Points, in no order, along strands that fork, close into loops and pass close to each other.
In the rows, 128 means zero.
Points whose rows are less than 132 apart are linked; no others are. Some points are linked to none.
magom: [122 150  76 118 140 101 114  88 130 105 115  85 170  73 116 125 169 105
 134 151  94 115 117]
naz: [114 152 117 142  90 117 166 161  71 107 120 163 124 152 112 101 164 153
 114  75 101 130 117]
nur: [138 194 207 155 117 141 135 120 147 129 150 123 155 148 121 131 114 161
 137 175 155 115 158]
sela: [105 145 146 100 103  82 143 103 111 142 151  96 190 139 175 125 148 131
 141 149  84  99 122]
fitub: [111  80 145 106 116 188  79 114 169 147 135 132 140 155 142 178  94 140
  65 116  96 182 138]
Mupeg: [ 93 105 175 122 149 154 144 187 151 140 112  82 104  94 191 123  81 103
 101 116 153 173  91]
gud: [116 140 149 126 179 103 101 156  93 183  89  94 155  65 173 162 133 102
 132 111  90 144 156]
siret: [146 151 124 113 105  93 140  73 153  91  69 121  94 147  78 134 140  96
 135 121 138 125 122]
tevu: [125 157 117 155 121 165 120  98 146 114 118 143 120 176 186 154  84 116
 105 210 136 111 158]
meli: [129 123 121  81 166 103  88 117 125 177 105 132 186 106 197 179  88 114
 137 102  80 159 156]
nutur: [134 112 132  65 126  90 163 153 104 158 133 138 125 170 181 108 129 130
 139  92 137 125 109]
vur: [132  64 105  95 121 101 113 186  80 177 132 122 147 153 146 118 137 139
 135  46 104 146 115]
vudit: [132 104 143 126 137 183  99 124 199 106 143 129  64 143 121 135  89 165
  93  94 164 177 154]
Mivib: [138 108 120 126  95 157 125 143 110 111 172  96 140  84 119 164 160 179
  91  81  89 166 120]
sifa: [163 100 164 120 156 150  90 153 151 139  73 107 136 110 133 175  59  90
 143  97 160 183 159]
sug: [159 117 100 118  82 102 141  36 111  93 113 136 110 145  74 144  89 121
 122 137 152 129 112]
Nozi: [128  64 128  83 140 124 137 145 107 155  89 138 149 151 182 162 112 132
 139 101 182 116  97]
vofil: [112 149 106 117 155 104 135 164 195 124 152 171 102 110 166 108 167 160
 160 102 136 136 111]
miv: [119 162  67  85 167 118 144 171 124 102 124 124 112 119 193 124 106 129
 195 173 110 149 128]
besi: [125 123 101 143 129 172 100 128 118 136  87  83 109 168 124 159  88  89
  92 145 157 175 113]
vigi: [133  94 177 107 114 165 120 155 160 124 133 166  79 192 137 107  89 144
  97  85 117 193 174]
Ronef: [112 166 138 130  69 143 160 128 150  51 145 165 112 148  90 136 133 139
 143 134  60 120 139]
Zites: [113 168 195 141 126 158 134 152 151 137 176 110 152 119 139 113 135 163
 118 131 107 175 154]
Finas: [147 112 152 132 154 142 155 117 126 148 131 112 124 107 156  92 102 104
  89 126 202  84 124]
beve: [ 80 119 160  93 133 164 154 173 152 100 105 129  71 122 176 155 119 140
 109 111 137 120  99]
Zomo: [152 164  70 164 129 115 135  69  72  94 113  70 171  66 116 156 138  97
 143 199 123 149 121]
Dil: [138 155  82 168 120 147 142 160 107 104 129 135 113 142  94  93  94  94
 173 163 123 122 140]
nule: [124 176 124 148 122 107 134  81  63 125 106 120 146  85 117 171 117 133
  99 187 141 132 101]
vive: [105 101 115 104 148 142 118 172 171 111 159 104 146 117 183 111 142 157
 143  89 115 166 108]
bero: [117 120 104  69 187  87 103 115 134 181 112 162 138 106 181 158  88 141
 149 141 131 129 129]
Fumu: [108  82 164 111 158 149 123 163 160 129  74 139 121 118 189 183 155 133
 106  96 171 121  92]
Rep: [163  75 145  94  79 144 122 129 167 147 168 170 126 129 100 176 147 125
 119 110  94 138 122]
Sop: [135 148 151 119 182 106 145 114 131 125 113 128 144  66 111 106 137 106
 165 170 152  38 144]
tuve: [113 110 128 114  81 172 152 148 155 106 140 144 116 133 110 195 161 154
 118 158 166 124  71]
pepa: [204 105 141 159 168 108 114 109  98 138 109 163 114 150 113 109 117  77
 172 166 211 117 151]
gezol: [ 92 114 185 143 125 161 121 150 112 163 126 105 116 102  83 104 158 124
  74 108 106 119 118]
kib: [122 106  72 143 162 112 118 144 109 153 115 108 126 109 162  72 159 114
 110 114 159 121  84]
sogo: [109 124  97 153 138  90 119  97 113 126 121 125 172 105  79 134  93  69
 171 193  79  70 132]
Mili: [122 127  76 140 154 114 145 129 134 115  97 122  56 135 166  88 130  95
 125 146 183 133  98]
Kapu: [128 165 132 140  94 149 152 106 150  75 137 123 130 129 146 119 188 154
  79 117 145 153 105]
Busu: [113 129 153 157  92  90 112  98 164 137 139  76 156 174 101  92 180 103
 149 161  96 158  85]
piri: [140 130 131 151 119 132 106 144 115 152 137 110 136 148  59  98 117 103
 167 127 152 143 137]
vare: [163 123 154 126 158 141 149 139  76 127  63 126 100 158  86 124 100 106
 170 167 200 106 150]
karud: [139 126  92 134 133 123 130 123 154 150 192 147 105 161 173  83 102 118
 135 186 165  90 115]
vunu: [100 123 160 162 119 128 109 121  72 175 196 128 147 108 103 108 154 213
  72 109 118 157 142]
Sivi: [172  79 127 130  80  88 114 134  74 166 171 106 163 176 121 117 164 155
 143  80 102 135 138]
Dobot: [ 94 135 109 103 114  86 132 130 102 154 152 160 112 101  99 137 172 182
 138 137  98 132  73]
dab: [ 89 158 113 136 151 140 110 122 137  93 140 116  76 117 153 103  66 178
 166 202 144  75 156]
laf: [131 154 164 120 162 172 128 185  94 131 105 112 156 138 158 138 107 153
 150 135 163 134 157]
ven: [114 105  91 149 112 151 144 156 170 100 173 155 122 128 115 100 176 115
 128 109 131  72  92]
gufi: [187 126 131 126 139  89  94 101 139 133 122 115 152  90 114 160 156 135
 129  38 117 167 168]
tadep: [173 116  90 159 124 174 136 112 117  89  93 103  98 149 143 153 125  57
 103 187 181 128 122]
gef: [138 118 185 174  92 105 115  79 165 162 172 113 134 187  89  79 137 129
 117 151 136 165 131]
Reti: [164 156 160 144  90 123 144 101  85 115 140 103 180 162 153 114 128 141
  85  82 114 144 172]
Rudov: [ 96 181 178 148 130 113 122 113  97 145 147 112 153 103  96 110 156 202
 121 120  94 167 160]
rodu: [117 158  72 143 148 104 118 115 160 103 128 162  66 129 135  99 150 161
 152 140 166 122 112]
ramu: [ 82 132 141 118  97 186 149 157 180  82 153 150  51 127 129 155 154 173
 106 150 134 131  94]
Feko: [ 99 108 145 128 117 155 131 139 157 110 128 112 131 120  98  95 148  85
  94  95  60 108 136]
kur: [109 162 136 137 158 155 115 114 138 129 159 142 148 102 120  95  71 154
 106 125 123  95 176]
bod: [158 147 142 122 118 162 148 147  91 112  97 145  68 149 122 161  55 120
 156 173 171 125 162]
tulo: [144 126 133 178  70 150 129 126 141 115 195 108 154 111 120 118 199 154
  62 112 106 178 120]
Laza: [120 115 125 148  79 127 118  74 167  93 166 132 124 196  76 105 122 162
 145 157 114 175 126]
Vodid: [ 92 153 133 160 150  99 136 113 125 142 129  99 118 135 119  38 163 129
 111 129 159 123 110]
Fik: [188 117  87 136 143 110 148 114  88 119 117 200 115 178 155 111 111  98
 169 168 172  97 153]
sutor: [133 153 132 138 105 148 116 147 110 130 134  82 134  42  96 180 135 118
 105 106  81 169 126]
Mosu: [123 147 133 143 155  95 107 104 152 156 157 116 154 157 172  88 175 161
 127 133 151 152 123]
sokan: [ 75 160  89  97 138 128 127 169 112 134 147 125 115 109 101 110 135 191
 182 134  92 136 108]
Petav: [127 125 100 137 120 155 122 133 121 114  97  87 143 147 141 132 120  74
  87 112  91 145 138]
Megi: [110  64 167  72 144 140 105 171 183 153 137 131 118 161  93 143 120 127
 178 113 118 137 138]
zuva: [111 134  86 129 109  61 150  96  83 138 120 151  98 138 106 137 148 145
 127 145 159 132  60]
mesi: [144 184 121 181 129 107 148 145  92 112  86 123 135 116 114 116 191  96
 159 154 138 156 103]
burur: [125  81 171  76 126 163 132 157 164 132 114  61 122 140 107 165 106 112
 179 152 153 122 100]
bimot: [147  98 148 103 135  88 100 164 145 176 110 118 106 126  73 131 141 109
 182 101 144 153 115]
Fepu: [138 157  84 142 142 118 153 102  89  57  94 139 124 166 147 104 117 120
 158 161 140 108 147]
Dovu: [123 146 115 138 129 138 121 147  61 161  96 101 134  77  98 174 127 144
 116 137 144 153 100]
mot: [118 113  88 123 168 125 125 116 109 163  98 196  95 121 135 150 123 130
  85 102 136  67 129]
goge: [117 104 178 118 101 143 139 142 147 131 115 138  91 217 113  98 125 121
  99 110 135 128 140]
Nifog: [131 113 165 116 140 165 132 155 131 148 163 167 144 102 117 119 104 161
  94  74 123 107 176]
Maduf: [149 142 126  97 148  90 149  76 153  83 113 119 179  91 140 145 153 117
 166 160 127  65 150]
sodo: [ 96 145 136 155 138 151 110  84 172 129 164 156  86 156 134  78  82 147
  75 138 122 105 164]
raz: [152 126 129 119 137 114 126 103 147 129  52  98  90 125  95 120 130  33
 147 156 135 128 126]
sidak: [133  93  82 139 141  99 125 109  88 159  69 180 104 160 115 151 169 127
 113 114 164 109 103]
sedag: [ 94 143  85  96 161 123 142 162 125 104  95 151  93 112 188  89 104 128
 103  60  88 129 140]
bura: [133 129 115 153  94 103 118  98 135 144 165 182 156 139 105 131  88  98
 155 150  71  90 129]
zoru: [ 73 197 110 138 148 127 118 133 115 115 129 133  85 124  88  95  83 187
 195 155 116 119 149]
Favol: [164 149 123 135 121  87 131  32 128  96 140 145 162 157 129 127 102 149
 116 140 157 115 160]
ditun: [140 123  97 146 153 161 131 196 150 122 128 156 142 131 140 106 150  84
 141  91 137  73 136]
zuzo: [124 104 134 149  92 142 141 151 124 127 154 129 153 144  92 148 195 150
 136 142 148  83  73]
belir: [118  91 146 108 146 211 135 188 155 102 134 138 147 101 105 174 122 156
 120  64 103 123 148]
dopo: [185 130  84 130 119 125 112 107 126 137 129 123 153 116 143 160 109 107
 147 160 145 162 131]
mese: [112 170 191 142 106 152 149 198 109 148 170 132 173 116 132 131 164 136
 138 140  57 112 145]
lubar: [141  96 170  95 156 149 112 123 150 138 110 101 106 199 134  92  74 137
 125 107 181 108 163]
pidan: [156 108 106 139 117  71 118 117 101 145 133  85 133  77 136 156 181 108
 133  61  83 115 145]
tup: [113 151 100 139 127  97 108  97 109 180 162 108 181 123 180 127 145 153
  86 150 106 144 117]
remol: [ 92  80 165 107 155 152 120 173 101 180 138 160 122 131  96 118 137 156
  96  85  75 104 143]
ges: [141 161 112 160 139 110 141  67  64  84 121 119 162 166  99 117  91 164
 166 163 162 115 152]
pemun: [139 112 122 113  64 121 158 116 153  98 176 196 150 136 107 154 123 142
 125 132  72 103 139]
vavo: [119 139  54 149 122  85 139  92 142 106 137 202 104 116 119 134 149 119
 162 164 134 100  82]
Puret: [142 110 131 111 146 147 122 135 170  83  94  74 114 128  94 141  99  84
 174 171 158 106 144]
saf: [170  74 168 113 102 151  81 137 164 165 147 107 169 123 126 201 112 112
  96  93 102 149 148]
niseg: [ 89 152 152 159 139  93 155  96 130 120 119 129 110 101  92  67 121 117
 146 156 135  67 114]
bugik: [170 156 144 112 111 130 144 140 106 133  96 185  89 144 131 162  94 108
 129 106 149 145 151]
tiden: [158 107 117 112 152 165 128 166 157  91  98 125 160  76 133 160 151 106
 136  76 135 102 135]
fak: [ 93  85 157 113 137 195 116 110 203  95 124 104 103 108 154 145 111 164
  65 108 126 198 120]
gisuv: [106 161 173 138  89  84 147  70 130 109 143  77 165 127 124 104 146 126
 129 182  91 127  94]
sosu: [120 121 114  91 180  89 117 118 110 194 111 177 110 102 139 109 101  85
 122 147 117  94 136]
ril: [178 113  97 123 101  84 163 103 107 127 164 150 125 146 146  96 101  96
 153 164 177  89 106]
gesa: [155 174 100 146 118 108 131 121 121 125 135  69 155  31 146 148 165  82
 112 115  87 119 128]
Nube: [106 146 148 168  97 135 127 159  85 143 160 181 158 143 135 143 182 151
  94  99  82  98 141]
sisa: [120  73 166 129 154 143  99 158 151 164 111  69 167  66 163 155  87 101
 138  92 162 183 108]
Pubo: [121 157  72 117 125 114 132 132 109 109 111 165 124 140 129 102 150 124
 103  56  50 154 138]

A piece is two or more points that can be reached from each other along the links. Count, over all rows, the pieces, the separate loops (a circle has one, a figure eight two, a Y none), the forks (points with three links) and the tips (points with one).
pieces | 5
loops | 2
forks | 12
tips | 18

A tip is a point with one link. Name the tips that can be reached along the links from each point below, in the order of the rows.
tiden | sifa, Sivi, tadep, sodo
Fepu | karud, bugik
vigi | Ronef, sogo, lubar
Nube | nur, vunu, sedag
